Each row is a point on a landscape with many peaks, with its height.
A climber steps from a point to the highest of its 3 nearest points, and stops where none of them is higher. Distance is the straight distance between rows; heights are no part of it.
relen: [-20  33  38  22   6  17 -26 -16  11  23]  (h 1.59)
ped: [-17  25  23  17  11  13 -19  -4   1  15]  (h 1.43)
Pova: [-21   8  19  16   5   9 -11  -7  -2  14]  (h 3.01)
zopu: [  3 -10 -11 -28 -26 -11   9  -8   7 -14]  (h 6.48)
rutuv: [  5 -23 -20 -33 -17 -14   9  10   4 -18]  (h 5.49)
Danip: [ 15 -28 -26 -40 -12 -22  14  17   8 -32]  (h 4.38)
Suni: [ 11  23   8  23  37  29 -35  -1   6  17]  (h 1.99)
sig: [-21  33  47  28  -1  13 -28 -17  13  32]  (h 1.66)
dol: [ -7  -6  13 -28 -33 -34  27 -21   8  -7]  (h 5.35)
pena: [  1 -12  -7 -43 -26 -29  26   6  11 -30]  (h 4.72)
Ruzit: [ 22  13  -3  12  38  25 -19   4  -1   2]  (h 2.03)
nez: [ -7   9   8 -22 -34 -26  17 -29  10  -4]  (h 4.71)
Pefa: [  9  19   6  11  26  22 -11   5  -1  -3]  (h 1.67)
mise: [ -5  -4   5 -29 -33 -25  20 -19  10 -11]  (h 5.11)
zeku: [  1  -3 -12   1   7  -1  14  25 -13  -9]  (h 3.06)
pufu: [-10 -15   0   2 -17   2  -1 -16   2   6]  (h 5.95)
puves: [ -8  -2  -1   4   4   4   7   7 -13   1]  (h 1.82)
gonat: [ -5   0   2 -16 -33 -12   9 -28  11  -4]  (h 4.34)
Tivov: [ -2   6  -5   6  14   7   8  16 -10  -8]  (h 1.89)
fep: [  0  28  21  18  23  28 -38  -8  12  17]  (h 1.74)
zeti: [ 25  25 -16  38  51  23 -18  18  -1  32]  (h 2.34)
lotir: [ 17   0 -22   0  12   1  18  38 -13 -25]  (h 6.43)
nuvo: [  3  21  11  15  28  26 -25  -1   2   5]  (h 1.62)
nis: [-24  15  42  28  -3   6 -19 -25   7  30]  (h 2.93)
bis: [ 35   6 -14  11  44  23  -3  23  -5  -1]  (h 5.94)
mit: [  5 -24 -21 -21 -14  -6   7   4  -1 -12]  (h 4.63)
lufe: [ -2 -15 -18  -7  -1  -6  10  10  -9  -3]  (h 2.73)
kazit: [-13   4  24  21 -28  -1 -23 -44  11  17]  (h 5.25)
mimuz: [-16   0  33  27 -22   6 -23 -37  10  24]  (h 4.80)
dunar: [ 35  14 -17  22  53  24  -8  21  -2  19]  (h 3.35)
gamu: [ -7  -4 -11   0   6   0  10  15 -14  -4]  (h 6.13)
nipob: [ 19 -28 -38 -20   5 -30  19  43  -9 -24]  (h 3.54)
dosul: [ -7 -16  -9  -8 -18   0   1 -13   4  -1]  (h 3.89)
vuf: [ 12 -24 -28 -31 -12 -20   9  19   4 -19]  (h 4.93)
gopa: [  5 -15 -26  -8   1 -10  11  31 -13 -14]  (h 2.06)
mizov: [-16  -9   7  13  -6   5  -3 -12  -2  14]  (h 6.45)
zemu: [ 26  12  -9  20  47  25 -16  14  -4  15]  (h 2.61)
Pov: [  0  -9   1 -37 -31 -26  26  -5  15 -21]  (h 4.88)
kas: [ 18  -5 -25  -2  13 -11  19  47 -14 -26]  (h 6.99)
zagam: [ -7 -16 -10  -3  -7  -2   4   3  -9  -1]  (h 2.05)
gep: [ -9 -14  23 -25 -39 -42  26 -37  -2  -2]  (h 6.82)
Bokam: [-21   3  14  17   2   5  -2  -5  -6  12]  (h 2.53)
fug: [-12   7   5   9  12   6   5   5  -9   1]  (h 0.22)
ker: [ -5 -20  17 -32 -40 -47  35 -24   2 -10]  (h 5.87)
reti: [ -5  -8  -1  -7 -23   0  -1 -27   9   2]  (h 4.08)
Fanu: [-19   1  21  17  -6   5 -12 -17   1  19]  (h 5.89)
Gamim: [ 21  19  -8  26  46  25 -30  10  -2  28]  (h 2.22)
nezo: [  2 -14 -20  -5   2  -8  15  28 -17 -11]  (h 2.29)
vuman: [ 11 -31 -30 -25  -2 -21  11  30  -3 -18]  (h 4.25)
Tesu: [ -7   1   4  -7 -30  -7  -2 -36  17  -4]  (h 4.96)
Sufiz: [ -5  11   4  11  13  11   6  10 -11  -5]  (h 0.60)
dunip: [-17  -9  10  10 -18   3  -7 -22   4  16]  (h 3.80)
nar: [17 12 -6  6 30 21 -7 15 -3 -8]  (h 2.92)
zata: [-13  21  17  13  16  14  -9   0  -4   7]  (h 0.54)
loka: [-13   3  10   6 -34  -1 -11 -44  13   8]  (h 6.17)
zera: [ 13   9 -11   4  15   9   7  27 -12 -17]  (h 4.16)
gimi: [ 22   6 -13   6  22  11  10  29  -8 -23]  (h 5.30)
sil: [-20   4  29  23  -7   5 -13 -20   4  22]  (h 4.33)
Roter: [  8 -28 -24 -26 -10 -15  11  15  -3 -12]  (h 4.81)

For each start below, name the point where the climber stops.
zera => kas
vuman => rutuv
fep => bis
gopa => gamu
gonat => loka
nuvo => bis
Ruzit => bis
nezo => gamu
mimuz => loka
